Points on a hilly landscape, in no order, each with its height.
From any point a ball takes the steepest step (drop divided by distance) to one of its 2 nearest points. It stops when none of these is lower. Distance is the straight distance between rows; heights are no part of it.
z_918: [  1 -23 -24  25  18   2 -18 -13  -5  11   7  21  -2 -13  12  12  24 -12
 -35  -7  15  -3]  h=42.5
z_292: [ 22  27  -6  13  23  -4 -32  -7   8   4  -2  -9 -11 -35  -5  -3   1  29
  -9 -27   5   9]  h=76.0
z_959: [-28   6  27  12 -11  15  34  -9 -16 -32  -5 -19  20  19 -10  -2 -14  10
  -1 -49 -12   4]  h=53.0
z_726: [-28  -4  11 -10  -1  17 -20 -27   6 -20  -9   9 -28  -1 -19  -1  -5   5
  15  17  27  33]  h=22.9
z_863: [ 21  40  13  13  14 -18   3   5   0 -12  24  26  16  -6  -8   7   8  -5
  -9  12 -16 -19]  h=28.1
z_565: [ 10   9  18   7 -14 -34  23  18   1 -37   7 -39 -21  15   0   2 -18 -26
   2  22   0  15]  h=27.4
z_328: [ 15 -28  17   0  15  -1  -5  -4  26  -4  -4  -2  16 -16 -13   1  22   0
 -15  10  23  11]  h=67.0
z_318: [ 12 -23  37  -1  13   3  -8 -12  33  -3 -14 -12  -4 -23   3 -18  27  27
 -11   9  -9  -7]  h=62.6
z_803: [ 18  25 -11 -22  -8  -8 -21   9  14  25  -7   6   3 -19 -14 -22 -35  -1
  -3  23  29 -29]  h=69.4
z_549: [  3 -25 -21  -8 -28   3  25   6  -6 -13 -28 -37  -9  13   4 -14   6 -24
   8  23 -12   3]  h=72.8
z_229: [ 23  31 -24  11  17 -21 -23  42 -27  18 -10   7   8 -27  16   0  10  -6
  -4  -7 -41 -17]  h=63.6
z_864: [-53 -16  37 -12  -9  17 -11  -7  19  -3 -21  19   4  30 -19  -2   2  -1
  -6 -12   9  12]  h=36.0
z_674: [-20 -36 -18  14  -6   6 -20   4   6   4   9  34 -10   8   4   1   1  -9
 -20  -6  35  24]  h=46.4
z_118: [  7  -6   5  24 -23  -6  14   9 -12  40 -24   6   2  13  27  16 -20 -14
   1 -22  -6 -14]  h=59.0
z_852: [  7  42 -35  10  24  -9 -35  -1   2   8   4  11   8 -17  11   8   4  -6
   8  -5 -18 -25]  h=67.8
z_63: [ 18  29 -17 -47  17 -18   4  11 -29 -13  34  18  35  -8   5 -13   1   1
 -20   6  11   4]  h=86.4
z_521: [-22 -29   7  11   5  32  21 -12   8 -12   4  11  12  26   1  -5  43  23
 -10 -19 -13  11]  h=12.8
z_102: [-19  41   6   4 -25  11  35 -30  -7 -17 -10  -1  -9   1 -33  20 -23  -4
 -15 -17  -3   0]  h=50.5
z_399: [  4 -21  -2  -1  11 -16 -16   2 -10  -5   4 -24 -22 -11  33   5   8  -3
  -9  16  17   6]  h=39.3
z_381: [  6 -22  19 -50   5  42  -7  -7 -26  12  18  28  13 -10 -22   4  14  28
   8   7  17  17]  h=5.1
z_480: [-27 -16  30 -12 -14  21   3 -15 -12  -9   2   6  11  43 -30  32  14 -19
   7 -20   5  23]  h=29.5
z_125: [  3  42   7   3   2  -3  26   8  20  -6  24   3   4  10  -6   2  12  19
  12 -11 -26  -4]  h=35.0
z_104: [  6 -12  17  18   6  -6  -3   9  19   7 -11  -9 -30 -22  22 -15   6  26
  10  -1 -22  -4]  h=58.0
z_800: [ 11  -7 -26  25  15   3   2  -4 -16  23   5  -4   5 -15  24  29  35  -3
 -19  -6 -25 -14]  h=38.1
z_374: [ 12  16  -6 -30  39   4  -7 -23  -8 -10  26  14   7 -30 -13  11  23  21
  -1  13 -15  -5]  h=11.4
z_554: [ 46  16  11  16  -8 -10   3  10  -4  -2   4  -8  -6  -6  14 -10  32 -34
  13  18  -8  -2]  h=6.0
z_364: [-12  25  14  -1 -29  17   3   0  11  21 -25  -2  20  14 -15  10 -18  11
  -9 -28  10 -23]  h=49.4
z_855: [  7  25  -2  -5  32  19 -19  -9   2   2  18  27  17 -15 -23  -5  10  37
  -4  -9  -5 -25]  h=20.6
z_806: [  8  -5 -26  -2 -31  -7  23  28 -19   3  -8  -1   2  18  11 -19 -10 -19
   1   9 -18 -13]  h=68.0
z_597: [  9 -17   0  28   7   6  17 -21  18 -17 -10  -9   3   2  -5  15  25 -24
   2  17  19  35]  h=71.2
z_568: [  1  19  -2  -9  -6  -4 -33  17  14  11  -5  -5   6  12 -12  -9 -29 -17
  22   8   9 -31]  h=62.8
z_891: [  2  -3  -1  13  19   5 -21  13  30   5  17  11  24  29   9  -8  16   2
  23 -23  -2  -9]  h=57.5
z_107: [-32  -4 -13   3 -18  34  16 -26  12   5 -22 -10   2   4 -18  -7  29   7
   5  -7  -9   7]  h=20.1
z_7: [-30 -40   7  -9 -17  26 -12  10  11   9 -28  13   4  16   7 -41   6  13
   9   0  -8 -10]  h=77.2
z_927: [-13 -23  -2   5  -2  30   2   6  15  12  -9  15  30  26 -27   0  15  20
 -15 -37   1   3]  h=18.6
z_910: [ 32  -5  -7 -37   5  -6   0  -9 -17  -6   9  11  17  -4   7  -7  15 -14
 -12  -2  34  -2]  h=90.6
z_115: [ 20  -7  13   4 -26  -7 -12  22  13  31 -35   7  15   5   0 -18 -25 -27
  28   8  10 -13]  h=55.4
z_617: [ -6  11  17 -12  -4 -18  24  -3  -4 -34  30 -20 -19  22   8 -10 -25  26
   3  -9   0  17]  h=37.6
z_930: [ 19  21  -9  -9   9 -36 -11  41  -9  38  -8 -12 -10  -3  27  -3  -6   9
  17   4 -35 -20]  h=57.9
z_140: [ 38 -16  -3  15  -1 -26   9  19  -8 -10  -3 -22 -26 -10   1   2 -24 -22
  -3  48   5   8]  h=36.6
z_257: [-14   1  32   8  12   3  -1 -18 -12 -30  32  -1 -25  14   1  18 -19  19
   2 -10  10  13]  h=44.0
z_601: [ -9  -5  -2  11 -39   9  35 -10 -12  -8 -24   7 -13  -9 -14 -19 -34  -9
   0   0 -37 -29]  h=28.5
z_679: [ 13 -37   2  14 -13 -14 -16  17  28  27 -35  12  -6 -18  -7 -19 -29  -6
  20   9  15  16]  h=49.2
z_857: [-16  27  -8  -5 -15  -2  33 -19  16  11   4 -23   0  11  -2  21   5  16
  10  -6 -36 -23]  h=37.9
z_150: [ 26  22  13  29 -19 -23  38  17   5 -18   4  -3   1   9  19   0   3 -25
  14   5 -13   5]  h=17.5
z_822: [-36 -12   4   5 -11  23   8 -18  -7 -49   4  -3  -3  16 -22  -9 -16 -11
   8  12  20  20]  h=13.9
z_275: [ -4 -12 -11  33  25  -4 -34  35   9   8  15   5  -5  22   0   8   7  -9
 -10 -26 -11   6]  h=53.1
z_785: [-16  11   9   5 -28 -11  33   2  -8 -24   0 -36   3  32  18 -14 -30  -6
   5 -24  -2   5]  h=46.1
z_772: [ 24   4 -40   0  -2 -18  23  -1 -34  13   4 -15 -12 -18  21  18  14   0
 -30 -16  -9  -1]  h=31.4
z_182: [  5 -14   1 -23  -4 -10  17  -7   8   1 -12 -37   6  16   0  12  31 -14
   6  29  -6 -10]  h=78.3
z_696: [-11  -8 -11 -20  32  12 -14 -24 -15  -5  38  -7 -17 -10  22   9  16  33
   6   6 -15 -10]  h=22.6
z_426: [-16  -9  10  12 -27  13   7 -17 -11 -18  -9  -1 -18  -4   5 -12 -25 -11
  -2   9   1 -14]  h=22.1
z_797: [ -4   3   9  -3  20  32   3  -5   3   3  10  22  28  13 -26  26  11  22
 -25 -14  -8 -15]  h=24.3
z_215: [-15 -18  10 -10  -2  -4   7 -28   5  -4  -6 -20 -22 -11  24  -5 -21  11
  -7  27  19  -5]  h=30.5
z_213: [ -7  54   8  -7 -40   0  38   9  -8  -1 -21   2   3   3 -11 -12 -31  13
   1 -22  -2  -8]  h=43.3
z_676: [ -5   1  -3  28 -19  10  -9  11  15  41 -28  -1   1   4  -1  19   8 -18
  11 -19  -1   9]  h=53.8
z_610: [ -4 -40 -28  34 -20  -3  12  19 -21  17 -14  -3  -9  21  18   5 -12 -29
   4 -13 -15   3]  h=63.7
z_288: [-27  -9  24 -14 -10  17  -9 -15  28  27 -36   4  22  -9 -15   6  -5  15
   8 -15  11   5]  h=42.1
z_977: [-16 -21  13  20  33  -7 -25   1  32  -8  14   0 -29   0  -3 -10   9   8
  13   9  -6   5]  h=53.4
z_296: [ 20 -29  -6 -46  12  34   7   1 -42 -22  42   3  16   2 -26  -4  17  22
  24   7   7  13]  h=3.8
z_870: [-16 -21 -15  19  20   8   2 -20   2   0   7  16  -6   0  14  28  36  -9
 -13  47  25  35]  h=74.7
z_40: [-16 -35  23 -38  -6  31  -5  -8 -25   7   8   9   6  23 -25  22  17   7
   1  -8  34  35]  h=19.7
z_149: [ 27 -32 -19  23   5 -21 -14  25  14  -2 -16  -1 -12 -13   1 -18 -22 -31
   8  35  25  10]  h=43.4
z_181: [  0 -16 -28 -15  -5   9  11  15   7   9  -8   0  14   6   7 -36  -2   6
   8  -6  -3 -29]  h=72.7
z_733: [  6  28 -26  17  22  -6 -21 -12 -17   1   9  15 -30 -44  -4  12  -6  13
 -19  -2 -19  -9]  h=72.0
z_655: [-24 -19   7  42  -5  -2 -18  17  16  20  -2  14 -10  11  10   6  -1  -8
  -3 -21   8  29]  h=49.8
z_351: [ 13  57 -22 -38  21 -44 -17  26 -20 -11  21   2  11 -37   4 -12   0   0
 -27  17  -5  16]  h=82.5
z_531: [ 16  10  -9 -30   1 -27 -13  25 -20  12  10  14   3 -22  10 -11 -38 -11
 -26  24  13 -29]  h=74.8
z_735: [ 24  44  11   3   3  -6 -11 -14  13  -7  -6   5 -12  -9 -15  17  21 -22
   9  21  -2 -13]  h=19.5
z_207: [-24   1   7  -6   0  16  16 -47  16  -6   5 -16   2  10 -17  19   1   8
  16 -22 -14   7]  h=28.4
z_625: [ -6  25  -4  17 -31  -9  20  14  -6 -15 -23   4  10  -7 -15 -24 -53  -5
  24  -8  -8  -9]  h=35.6
z_35: [ 17  23  -5 -16  26 -35 -23   9 -20   6  13  -5   7 -43  24   3 -27   1
 -35   5   4  -4]  h=78.6
z_850: [ -7  -8  -3 -32 -11  15 -31  -1  -1  -2  -6  11 -13   2 -23  -2 -29   9
 -12   4  36   7]  h=34.2
z_224: [ 25  17 -33 -13  19  11  24 -26 -31 -10  26   0 -10 -16   4   6  28   4
 -15   4  -3   6]  h=22.2
z_8: [  4   1  19  15   1  -8   8  11  32  -4 -11 -14  26  13   4 -21   0  -1
  46  -6  -4  -6]  h=63.5
z_282: [ 14  12 -11 -17  15 -31 -26   4  -7  19   8 -27  -3 -22  46  -2  19  -1
  10  13 -15  -5]  h=48.9
z_369: [ -6 -14  -2  -9  -8  -4  25 -16   0  15   9  -9  23  29  17  13  10 -24
  -1   7   7 -17]  h=83.3
z_368: [-23 -15  33  11  35  -8 -32  -2  14 -15  27  21 -22  -1   2  14  -6  18
   5   3  22  39]  h=49.1

Where does a ball stop that starts at each point below?
z_8: z_554
z_351: z_554
z_364: z_296
z_597: z_617
z_674: z_374
z_7: z_296
z_733: z_426
z_870: z_374

Call two points neighbours if one is among the 2 nearest of the other. Go from one point of each pair to the other, from neighbour to neighbour, staying as low as possible. Name the highest point that can't be avoided.
z_296, z_426: z_364
z_554, z_521: z_857
z_374, z_521: z_797
